A landscape with many valleys, sampled at points; each row gives a point and its height.
From any point a ball rolls to the lowest of the 2 points nearest to it. It stops when none of these is lower. Distance is the straight distance between rows; heights are no part of it.
nam height 611: [ 28  20  -2 -11 -23  -7 -53  18   8  -5 -13 -17  25   9   6   7  -9  15
  11  23  14]
duki height 220: [ 39 -16  19  27  -4  -9 -28  18  -4 -15 -37  22  13 -32  -6  25  -8   2
  24 -13  -9]
lam height 281: [-26 -35  -2  -3  16 -34  29  13   3 -14  22  15  31 -36  -3 -32  -4  19
  46 -18  24]
mebe height 457: [  3  -2 -21   0   1  16  17  13 -12  19 -10  15 -20  15 -15   5 -18 -11
 -65 -13   6]
Sar height 304: [ 10  14  -1  -5   5  -1  16  10 -13   1  32 -28 -20  32   2  17   1   5
 -27 -19  -5]
zupa height 476: [ -4  -2 -20  -5   3   4  42  10   2  31  -4   1 -33  -7 -23   4 -28 -13
 -47   2  15]
Getiv height 537: [ -4 -16  16   1   5 -30 -18   9  33  18 -46  14 -13 -18  -9 -13  -7 -14
   3  29   0]
leda height 436: [  9  -1 -12  11   0  28  17  -6 -26  13 -14  21  -5  20   1  17 -10 -18
 -55 -34 -14]
lole height 596: [ -2   9   6   5 -21 -18 -55  -3   4  -5  -8 -10  21  16   9  -5  14   7
  18  36   6]
vifo height 280: [-31   9 -16   4 -16  -2  -4 -56   2  15   2  28 -19  20  -4 -10  -6 -14
 -31  40  -3]
Kibeg height 400: [-10  -3   2 -31 -10   4 -23  -1  12 -19   9  -1   4 -24 -22 -30 -25   5
  59 -20  31]
Vok height 324: [ 15  -9  17  24  -6  39  -7 -18 -28 -18  -8   2 -14  28  23  16   7  -7
 -31   0 -50]
Liliz height 449: [-22  -9  -8  -3   3  -9  -2 -10  12   5   4 -22   4  14 -10  12   3  -2
  23  13  18]
zigi height 543: [-14 -48  15 -14  29   5   9 -11  20  28 -43  -3 -19  -6  -5 -20  11  14
  47   3  26]
Famag height 533: [-12 -31  22 -10  27   2  14  -4  42  28 -36  -5 -25  -7   1 -31  -9 -15
  40   7  28]
Tibe height 567: [-23  -9  13  26  -4 -24 -12 -29   3   1  -7   7   2  15 -13  -4  15   3
   9  46  -5]
bev height 581: [-15  -8  22  20 -16 -32 -43 -13   1  -1 -17  10   9   5  -6 -16  24  12
  24  48  -1]
lik height 523: [  3 -17   8  14   9 -15  -9  18   9  14 -47  21  -5 -18 -10   4   1 -17
 -29  14   3]
Kasup height 678: [ -4  13  -5 -16  -4   8 -28  -6  -5 -25  10 -10  -9  35  13  15  19  -3
 -40 -43 -29]
Filag height 553: [  0 -29  19 -14   2  -3 -13  10  36  28 -25 -28 -23  -5   4 -12 -13  -8
  40  26  27]
lov height 495: [ -5  -3  -1   1   7 -19  42  25 -16   6  17  23   7 -12  -2 -17 -23  14
 -57 -30   9]
ditef height 300: [  9 -14  -7 -32 -15  46 -10   0  14  32  -9 -21  22  17   3  -1  21 -11
  28  28  39]
maso height 479: [-24 -17  -8  -8   3  -4   0  -7  18   0  -2  -8   7  -3 -20 -11   6  -3
  44  -8  25]
doza height 337: [  4   5   8  10  16 -60  -4  32   8  -7 -21  22  15 -39 -26  -3   2  13
  21  -8  -2]
muno height 237: [-14  15 -30   0   3  -1  13 -54   9   3  28   6 -25   7   4   2  10  -9
  13   7 -28]
Tigo height 310: [-14   2 -25   3 -10   7   6 -25  -2  16  -1  15 -28  13  -8   5 -12 -18
 -52  32  -2]
vopan height 349: [  3  -6  -4 -21 -28  20 -31 -12  16  18  -7 -22  24  10  12  -3  10  -5
  37  25  37]
pep height 377: [-29   7 -14  -5  22 -18  34 -18 -14  -1  26   3  18 -13   4   0  14  19
  44  -6  -6]
belif height 278: [ 18  -7   2 -10  -9 -14 -29  24  18 -11 -25  21  -8  -6 -18  -5 -15  -8
 -11 -16   8]
mevof height 442: [-45  -4 -14 -13   7 -28  18 -25  15 -29  19  32  34 -11  -6 -32  12  11
  37 -34  15]
zatib height 655: [ 28  13   3  -3 -18  15 -71   8  -9 -20  -6  -7  14  28  29  10   5   1
  -6 -13 -16]
tugu height 413: [  9 -15   7  29 -15  23  -8 -14 -10  -9 -21  23   7  15  12  18  -2 -22
 -42 -30  -6]
gakub height 512: [  5 -11  -1  26   8  -3   3   7  -7 -11 -37  24   7  -8 -16  15   7  -6
 -21  13 -14]
Fum height 402: [ -8 -20  -2  -3 -16  -6 -24   9  17  -4  -1 -16 -18  29  -9   0   2 -19
 -20  18  20]
lutog height 645: [ 31  27  14   1 -18  21 -51  10 -11 -15 -17 -18  33  18  33  10  26  11
 -14   4 -22]
mubof height 443: [ -5  11   3  10  20 -39  40  16 -10  -5  13  15   0 -12 -15   9  -5  11
 -18  -5 -14]
kur height 399: [-11  10   6  20  21 -53  25  14  -1   0   0   4  16 -24 -23   4   9  14
  18  10  -4]
Vil height 435: [ -8 -24   3 -28  -5  34 -35  -2  23  -9   8 -17 -23   0 -14 -31 -14 -25
  34  -3  34]
meli height 311: [ -4  33 -27 -21   9  17  23 -26 -18  19  37 -16  -2 -28  27   7  19  10
  31   2 -25]
Kuruv height 345: [-22  26 -18 -14  11   6  22 -27 -12   3  23 -20  18  -9  18  12  17  14
  34  -3 -11]
pata height 366: [ 13   6  14  21  10   7  11   3 -29 -18  -5   8   0   5   5  15  10   8
 -20 -28 -46]
meza height 376: [ -6 -20  13 -23   6  28 -11   8  39  -1  -5 -26 -38  -3 -11 -29 -21 -32
   4   1  34]
sibar height 516: [-30   9 -13 -13  -7 -26 -14 -12  15 -26  21  10  37  -6   4 -27   6  12
  65 -35  20]
Sipez height 298: [ -6   0   9 -28  -8 -29 -16   5  33 -10 -10   7  -3 -28 -26 -22 -33   6
  44 -10  16]
veleb height 432: [  8  -6  13  -1   5 -15   9  29 -10 -10  25   9   7  19   1  -9   0   8
 -34 -47   0]
sareg height 149: [-23 -21 -10  -6  24 -19  32  17  -8 -10  27  -2  53 -31  20 -22  -1  31
  42  -8  11]
dosub height 484: [-11  11 -16 -33 -10   9 -28   4   1 -24  23   8  34 -13  -5 -39  -4  15
  66 -25  32]
ruk height 201: [  4   7  -8   4  12 -10  32  16 -12  20  20 -29 -14   1 -12  29  -6   9
   9  14   4]
gid height 419: [ 10  11 -14  -7   8  -7  49  -6  -1  -5  62   8 -35  -9  17   1 -15   5
 -28 -21 -13]
sova height 622: [ 18  32  -1  -9 -17  -3 -28  16  10   3  -3 -26  32   9   8  16  12   3
   7   8  20]
zok height 252: [  8  -4   3  -3  -2  13   5  27   3  -2  27 -36 -17  22  -9   5  -6  -6
 -19 -20  27]
lota height 297: [ 19   7  12  10  -3  28 -24   4 -35  -4   0 -26  -9  38  20  23  16   5
 -26  13 -37]
nas height 174: [ -6  -3   2  -8   3  13  21  29  -5  -5  34 -30   4   7  -1   1  -5   1
  13 -15  36]
vukan height 395: [ 19  -6  17  10   7  -3   6  22 -26  -5   9   7   8  15  10  16  11  -1
 -23 -45 -25]
filod height 486: [  3  21 -28  22  13  -5  28   2 -25  21 -12  31 -15 -28 -12   1 -18   2
 -37   8 -13]
sesen height 228: [ 10   8  -4 -32   3  43  21  14   3  22   4 -29  27  11   5  22  20 -15
  17  19  34]
Kirik height 634: [ 34  30   9   1  -4   3 -31  24 -12   8  -8 -21  31  10  15  14  19  19
 -12  -9  -4]
Kibag height 151: [  4  -7  -6  -2  17  -1  50  24 -21  21  31 -23   7 -14   3  22 -11  17
  22   6  12]
zaron height 425: [-12   1  -8   4   0  -9 -15 -10   8  -9  10 -14  -8  28  -5  12   5 -10
 -14  16   1]
kibu height 471: [  6  19 -16  13  12 -17  41  12 -27  10   4  34  -4 -15  -3   2 -16   7
 -43 -20 -17]
Ras height 348: [ 24  -9   1   2 -21   6 -25   9   4  -7 -30  36   3 -11  -4   0 -22 -12
 -24 -48   9]
tif height 152: [  9 -13  15  38 -15   9 -27  -8  -5 -46 -25  27  13   7  16   3   9 -13
 -11   2 -24]
zad height 213: [ 19  37   1 -29  -3  35  24 -27   0  16  14 -25  16   0  19  31  23  -4
   6  29 -17]
Zotat height 323: [ 17  23  -6  18  10  10  11 -13 -19 -22  -8   5 -14  -6   2   1  13  18
 -18   1 -68]
Doro height 169: [ 28 -15  26  52 -18  -1 -15   0   9 -23 -43  31  14 -30  -1  13  -9 -12
   5   3  -5]
Zofim height 571: [ 14 -10  16 -18 -14 -21 -43  14  26  24 -30 -21  -7 -11   4  -8 -20   7
  34  38  15]
fesa height 667: [ 10   3   5  -3 -15  15 -57  -2 -10 -30  -2  -7   3  38  21   9  20  -5
 -29 -34 -25]
Duzug height 234: [-29  20 -10  15 -14  -5 -10 -47   1 -11  -3  29  -2  20   2 -18   5  -5
 -27  33 -29]
gan height 511: [-23 -26  15 -13  16   5  35   4  25  19 -16 -18 -29 -13 -16 -15 -14 -22
  16   1  24]
Varu height 389: [ 17   0   7  26 -23  12 -14 -13   2  -8 -21  24  19  -1  12   9 -15 -24
 -19 -58   0]
sis height 341: [  6  26   5 -12   6  -3   7  -2 -24  -3  34 -23 -18  17  12  14   2  16
 -36 -32 -34]
mim height 299: [-30   1 -16 -22  15  -9  19  -1 -21  -3  24   4  46 -10  11 -18  20  25
  51 -16  12]
likem height 392: [ -7 -21   3 -24 -28  12 -47  -5  26   4   1 -28  -5  10   3 -12 -10 -15
  28  21  36]
tuv height 248: [ 17  14  -6  20  19  -8  22   3 -14  14  11  -5 -23   2 -15  22  -5   5
  -5  22 -30]
ginus height 500: [ -2   7 -14  38   3  11  17  -4 -24  -6 -34  35   5 -14  -3   8  -7  -4
 -32  10 -24]
nefum height 491: [-16 -17  -7  -8   7   5  37  -7  21  24  -7  -6 -33  -3 -23   0 -20 -20
 -21  15  18]
liva height 475: [  4 -12  15   3   4  -9  22  36  -6  -8  25  14   1   0  -4 -31 -22   8
 -56 -41  19]
pidug height 65: [  0 -15  -4 -17  15  21  40  38 -20  14  32 -26  11 -11   4  -2  -5  14
  20   0  33]
porok height 369: [-43 -16  -3  -5  13 -27  33 -17  10  -6   5  35  21 -29 -20 -33   4  15
  35 -24  26]
Fesu height 279: [  1  25 -27   5   6  14   0 -40   0  13  36 -25 -27 -11  22   4  18   2
  22  12 -35]
moti height 387: [  8  22 -11 -12   6  -8  27  -9  -6  -3  42   8 -34   1  11   0  -8   4
 -51 -31 -31]
Miz height 273: [ 18  17   3  17  -3  23  -9  -3 -25  12  -1 -29  -1  21  17  14   9  13
 -14  54 -28]
Zubos height 165: [ -8  27 -23  16   1  -4   5 -43   8  -3   7  22 -21   2  -6 -11   5  -1
 -20  23 -44]
taguz height 350: [  4 -17  18  25 -19  27 -14  -3 -22 -19 -12  24 -16  27  15  14  10 -18
 -36  26 -20]
kopu height 160: [ 14   4  11 -28  -4 -29 -19  27  29 -13 -29  10 -16 -24 -27 -16 -33   2
  12 -13   9]
Ziga height 444: [  9   8 -22 -11  13   5  43   2 -18  11  62 -14 -26  -7  23   9  -5   7
   8 -10  -8]
vokor height 271: [ 28   0  11  12   8 -35 -24  35 -11 -11 -30  16  18 -40 -18  14  -7  18
  36  -6 -10]
pud height 164: [ 13  28  -6 -31   3  37  36   6  -7  19  20 -24  24   2  23  32  12  -3
   4   7  10]
Tamo height 211: [ 17  -9  33  54 -36   7 -21 -17   8 -31 -31  30  17 -11  15   8  -9 -18
  -6  -8   0]
dezar height 250: [ 14  34   9  -3 -10  28   0 -16  -3   9   3 -36  20  17  22  21  19   4
 -16  49 -12]
buv height 373: [ -9 -26  12   6 -17   6 -26   6  -2  -6 -18  19 -20  24  -1   9   9 -20
 -40  32   3]
Nalud height 552: [-28 -23  18  11  -3 -24  -5 -24  25  22 -34  11  -6  -4 -12 -10   6   1
   3  39  11]
guras height 318: [ -7 -17   9  -9  -1  26   5  16  21  -5  17 -27 -30  13 -21 -11 -12 -30
 -11  -8  39]
mafim height 284: [ 19  31 -12  20  12   0  11 -12 -14  -1  16 -15 -23  -2   0   6   9  12
  -9  19 -55]
Nuf height 515: [-29 -34  -2 -19  21   5  11 -12   9  12 -20  10  -2  -8 -25 -25  19  16
  49 -16  26]

For each start below, name the point where the ball stops.
gan => kopu
mubof => Doro
liva => pidug
gid => pidug
Vil => pidug
maso => pud
Vok => pud
Kasup => pidug

Call two points neighbours if one is among the 2 nearest of the other. Go from one point of each pair to the other, from neighbour to neighbour, staying as low as possible. Name the highest point that can't be avoided.
kopu / pidug => zigi
kopu / sareg => mebe
pud / pidug => Vil
Zubos / sareg => pep
